Each row is a point on a landscape with many peaks, with its height.
From any point a climber takes the steepest step (rise divided by distance) to one of its 2 nearest points. It stops when none of these is higher. Distance is the straight distance between rows; heights are no part of it.
J_207 h=75.0: [153 132 158 123  99 113 131  99  52 171  91  49 123 130 113 134 129 158
 183 147 166 120 131]
J_224 h=35.5: [ 66 104  92 110 207 124 161 143 119 201 131 177 190 103 150 101 152 133
 139 132 100 118 122]
J_824 h=46.9: [165 151 143 124 177 113 129 111 158 202 116 128  67 125 162  92 132 180
 127 188 135 148 123]
J_263 h=6.9: [149 113 101 124 145 110 137 132 166 132  94 214 151 153 162  98  88  71
 113  47  97 118 109]
J_922 h=31.7: [ 71 122 118 102 190 163 143 132 104 192 130 149 200 103 155 121 152 135
 139 112 115 121 116]
J_644 h=22.2: [132 129 149 119 112 185 111 115 141 100 162 104  88 123 125 157 141 165
 123 147 151 138 126]
J_153 h=37.2: [111 142 140 155 112 151 118 126  94  91 132 129 170  89 125 147 112  94
 149 126 128 101 118]
J_464 h=25.6: [132 126 178 123 122 172 124 124 192  87 165 118  69 140 107 162 148 173
 103 134 143 146 151]
J_396 h=4.2: [177 146 144 121 135 128 121  96 142 133  95 146 108 124 168  97  84 119
 134 121 150 121 120]
J_591 h=44.7: [ 64 128 140  93  94 129 136 123  78 122 112  57 167  93  83 170 152 160
 133 162 130 124 124]
J_773 h=15.4: [108 105  28 121 138  99 139 168 137 161 130 144 168 157 122 119 162 127
  84 103  91 136  94]
J_840 h=23.5: [137 129 127 155  80  81 122 158 111  61 132 124 127 131 100 148 116  50
 143 128 108 111 153]
J_62 h=31.2: [121 134 144 161  94 115 126 124 101  58 100 132 168  84 105 145  90  63
 160 132 129  85 123]
J_723 h=40.9: [ 79 130 110 102 101 160 122 115  60 123 137  83 175  97 103 163 154 150
 131 134 121 116  86]
J_936 h=28.3: [103 121 182 140 120 186 127 117 181  78 172 139 110 125 112 165 151 153
 101 100 124 151 144]
J_185 h=21.3: [157 139 137 138  99 107 124 122  80 122 133  94  99 119 108 124 115 127
 163 184 167 121 146]
J_661 h=39.8: [ 68 133 176 106 135 168 138 123 120 142 135  91 160  90 118 166 135 157
 142 127 136 138 142]
J_277 h=16.2: [170 128 152 112 114 127 120 137 162 130 139  86  60 179 121 138 136 156
 125 153 153 155 151]
J_161 h=26.2: [120 100 118 143 155  68 157 169 164 128  89 190 152 139 141  98 106  65
 125  76 102 125 161]
J_568 h=33.0: [ 78 129 155 122 127 148 129 142 131 120 137 126 171 110 117 161 145 111
 132 108 110 141 141]
J_615 h=9.8: [141 150 167 163 111 172 105 102 113  77 142 126 117  79 132 129 103 135
 150 173 171 108 137]
J_514 h=35.9: [137 131  89 153 148 111 118 136 182 134 163 174 102 138 122 110 133 148
 103 142 110 147 113]
J_980 h=48.6: [ 84 135 171  94 152 126 148 132 113 180 113  85 154 100 123 129 136 156
 159 152 153 148 156]
J_474 h=74.9: [179 136 118 150 112 169 101 110 174 100 137 163 117 179 173 134 112 107
  81  41 105 134 103]
J_496 h=39.9: [163 135 154 148  88 177 108 107 146  71 135 122 111 144 150 154 111 108
 115  88 139 119 118]
J_225 h=40.5: [140 147 151 145 174 137 130 107 183 186 143 164  84 119 155  97 147 189
 101 161 118 159  99]
J_662 h=83.3: [117 130 143 108 115 171 115 115 129  89 145  83  92  89 102 135 144 193
 114 214 181 133 133]
J_85 h=43.5: [141 121 102 115 154  73 148 150 103 187 102 132 138 159 152  99 121  96
 144 107 120 124 145]
J_120 h=44.0: [ 99 136 168 149  80 135 121 133 121  54 123 102 168 112 101 180 120  75
 141  95  97  99 136]
J_969 h=28.1: [120  92 144 134 168  50 159 149 171 116  76 214 129 117 134  82  74  81
 144 102 122 126 157]
J_834 h=55.0: [188 137 120 117 137  64 136 119  75 198  96 101  84 153 161  80  99 133
 151 148 162 120 144]
J_997 h=55.3: [ 89 119 112 119 156 103 135 151 160 131 140 148 141 100  93 119 145 141
 118 170 124 155 150]
J_338 h=48.5: [165 131 121 102 143  89 150 125  83 210  84  98 131 169 163  96 114 117
 147 101 143 123 136]
J_873 h=5.7: [164 113 109 101 158 114 130 107 150 149  98 233 143 141 178  92  59  91
 131  66 105 101  86]
J_694 h=4.4: [156 131 131 115 162 120 135 104 151 150  90 194 133 120 177  84  78 108
 129  98 128 115 112]
J_604 h=15.1: [105 118  79 114  98 198 113 124 130  82 161  97 139 124 122 175 176 158
  57  93 108 140  88]
J_456 h=44.6: [199 146 147 156 120 149  98 110 193 116 155 142  44 179 154 122 123 161
  98 134 129 135 126]
J_51 h=26.1: [104 127 111  95 175 137 138 129 115 200 128 117 159 131 146 114 147 146
 134 126 126 142 114]
J_401 h=22.7: [111 119  65 130 113 156 109 142 148  90 157 131 149 133 112 151 167 137
  71 116 101 144  95]
J_405 h=23.8: [ 95 106 100 135 150  91 157 175 123 139 101 172 185 141 145 116 126  51
 137  73  82 109 146]
J_934 h=24.6: [176 137  95 116  98 114 115 104  61 138 135  95  76 134 116 112 126 161
 141 196 174 125 115]
J_507 h=14.9: [147 123 141 105 116 102 136 147 141 147 127  83 102 174 116 135 140 128
 133 128 135 158 154]
J_352 h=52.0: [114 131  80  95  94 122 128 116  44 135 123  85 161 127 103 142 174 140
 131 131 122 115  82]
J_925 h=39.2: [163 148  71 132 163 146  93  95 101 161 156 157  88 107 166  96 116 174
 117 186 137 116  81]
J_157 h=27.8: [ 99 145 129 148  87 121 115 104  39  96 128  88 164  89  76 166 133 116
 174 151 114  76 111]
J_316 h=29.0: [181 148  97 116 113 166  97  91  82 145 156 105  72 143 150 115 123 169
 124 173 158 126  94]
J_618 h=6.8: [150 142 165 143 131 147 120 107 139 105 122 134 119 108 150 117 105 127
 139 140 157 125 139]
J_896 h=66.4: [ 60 113 143 106 174 108 162 171 171 188 110 149 182 149 124 122 157 116
 122  73  86 161 162]
J_658 h=44.4: [155 129  43 117 169 106 119 118  94 192 134 145 108 127 154  90 125 169
 108 171 136 118  80]
J_36 h=32.1: [138 133 180 150 111 209 123  99 171  71 160 139  95 130 143 156 129 142
  99  77 137 126 131]
J_764 h=59.7: [122 123 204 135 109 149 139 110 158  80  87 113 156  92 113 146  87 119
 157 116 154 124 141]
J_239 h=12.2: [123 114  73 127 149 112 131 162 162 170 139 159 142 171 133 122 145 116
 107  81  85 149 113]
J_683 h=57.9: [ 88 123 144  99  96 154 129 122 106  96 133  67 132  91  88 160 142 174
 119 183 153 138 131]
J_522 h=12.8: [122 141 160 150  96 209 104  98  97  79 163  97 109  86 116 160 118 161
 150 168 165 100 117]
J_188 h=30.9: [158 138 162 140  93 163 120 106 116 101 117  86 116 132 139 149 105 126
 141 110 154 116 123]
J_113 h=61.6: [179 148 136 114 118 105 134  97  61 188  97  76 100 151 149 102 110 152
 163 146 174 119 131]
J_2 h=28.7: [ 80 124 151 141 120 119 132 165 162  95 142 156 165 125 105 150 144  88
 120  90  88 150 166]
J_463 h=42.9: [171 134 118 127 157 104 132 127 165 185  98 144 118 177 176  95 111 114
 111  76 113 136 127]
J_673 h=40.1: [107 105 108 129 180  77 159 159 115 176 107 166 151 122 153  98 116  94
 148 122 117 113 153]
J_284 h=19.4: [181 128 116 106 105 159 111 119 149 127 151  86  51 187 130 150 143 173
  95 137 150 146 116]
J_552 h=37.3: [127 134 217 156 142 125 142 111 185  84 117 158 112  93 116 100 113 126
 128 152 158 141 174]
J_70 h=43.0: [136 121  55 131 146 106 124 140 146 147 135 134 118 134 123 105 145 157
  93 155 128 144 105]
J_137 h=56.7: [101 115 136 116 165  92 164 165 165 180  81 146 173 156 149 100 134  88
 132  59  99 142 160]
J_653 h=21.5: [143 143 137 145  53  83 118 133  93  60 132  87 118 150  85 164 133  75
 152 120 104  95 135]
J_858 h=79.9: [ 64 100  95 105 161  80 158 191 147 171 114 156 185 139 102 122 153 105
 121 106  78 146 148]
J_16 h=33.3: [133 124 188 153 160  73 151 126 174 104 105 170 101  83 126  80  92 111
 145 164 155 133 181]
J_885 h=18.5: [ 83  92  40 105 154  93 153 169  92 170 123 157 186 141 123 121 155 103
 116 114  85 115 105]
J_324 h=17.1: [114 131 131 121  97 213 111 100  94 103 162  82 109 107 125 170 137 172
 129 135 147 119  96]
J_743 h=59.6: [108 132 150 100 133 122 144 113  60 192 105  64 150 104 111 124 131 170
 174 166 164 128 129]
J_67 h=46.7: [105 133 174 145 115 173 128 107 139  85 114 135 167  88 135 144 109 109
 139  95 142 118 123]
J_351 h=50.5: [145 135 103 154 115 187  96 113 138  92 160 163 141 154 159 155 135  95
  95  51  98 126  96]
J_646 h=50.0: [106 125 201 138  83 128 134 126 160  58  88 100 161 108  96 168  96  90
 148 102 121 116 149]
J_246 h=67.2: [ 95 104 100 106 147  74 147 181 141 156 120 132 142 132  96 121 145 110
 128 138 106 153 154]
J_587 h=46.6: [103 125 146 134 134 130 122 138 162  89 159 146 122  91  89 130 136 142
 132 188 139 150 160]
J_784 h=17.8: [150 130 157 114  77  94 138 132  96 137 105  60 111 167 107 153 136 118
 152 114 132 130 139]
J_542 h=37.8: [ 85  93  86 128 212  80 163 163 124 209 113 184 164 130 164  90 128 122
 143 122  95 113 137]
J_462 h=41.3: [117 132 201 155 118 147 122 127 171  60 155 143 111 101 101 139 127 132
 131 163 149 136 174]
J_78 h=31.8: [ 98 143 128 158 103 159 106 119  65  77 155 122 165  65  98 155 122 109
 164 166 129  94 114]
J_518 h=49.5: [137 125 137 116 166  83 154 158 179 197  93 128 125 181 151  96 132 113
 126  75 107 156 159]
J_812 h=34.0: [168 154 108 132 142 148 105  93  72 158 143 124  96 111 163  99 104 149
 143 174 161 108 109]
J_612 h=26.0: [ 99 131 153 145  98 103 128 160 141  72 143 130 143 116  90 152 131  81
 137 135 106 132 168]
J_484 h=21.0: [ 78 109  83 107 146 104 156 173  92 170 121 145 201 151 132 135 158  70
 135  78  69 114 121]
J_109 h=24.0: [127 137 155 140  89 131 119 117  69 103 127  79 133 110  98 158 123 131
 165 159 144 106 130]
J_571 h=30.5: [121 120  80 164 112 142 108 142 190  75 182 175 127 140 100 143 150 138
  77 118 102 149 101]
J_350 h=65.6: [127 122  65 107 121 125 122 128  72 134 133 106 145 124 113 121 156 142
 108 155 133 133  98]
J_594 h=30.3: [108 103 166 138 157  61 160 148 150 103  88 178 139  83 126  90  82  84
 159 142 147 124 175]
J_249 h=20.0: [159 142 148 134  44  83 126 118  81  96 108  58 110 175  93 171 145 111
 161  97 114  95 131]
J_549 h=39.3: [157 142 142 153 141 122 115 121 190 130 151 157  76 146 137 112 132 151
 114 144 121 150 138]
J_466 h=63.2: [151 139 148 111 130 141 115 112 138 118 143  97  65 110 111 115 132 185
 135 227 181 139 142]
J_836 h=53.5: [171 150 166 121 149 136 121 109 158 154 136 105  49 131 146 105 128 187
 132 202 162 144 140]
J_369 h=51.9: [139 113  34 116 142  93 134 136  88 165 121 112 133 135 129  99 153 152
  91 156 137 131 100]
J_510 h=9.1: [139 127 102 150 148 131 125 138 160 137 129 184 150 158 158 110 126  91
 102  59  95 125 119]
J_691 h=53.7: [200 143 136 155 102 168  92 103 175  87 148 153  74 180 165 129 109 131
  86  82 123 127 117]
J_370 h=23.6: [175 133  83 117  92 159  96 114 107 118 156 106  81 173 125 141 141 151
 106 138 139 137  94]
J_325 h=38.7: [121 130 101 157 119 193  94 115 156  78 188 175 130 133 127 154 152 124
  89  89 101 143  96]

Where does a climber stop that starts at each point below?
J_507: J_207
J_284: J_350
J_51: J_207
J_922: J_207
J_694: J_858
J_594: J_858
J_185: J_350

Call two points neighbours if one is among the 2 nearest of the other. Go from one point of each pair to the other, from neighbour to neighbour, staying as high as possible. Name the lowest point that can't be avoided.
J_350 and J_662: J_723
J_474 and J_764: J_185
J_350 and J_474: J_549
J_858 and J_496: J_396
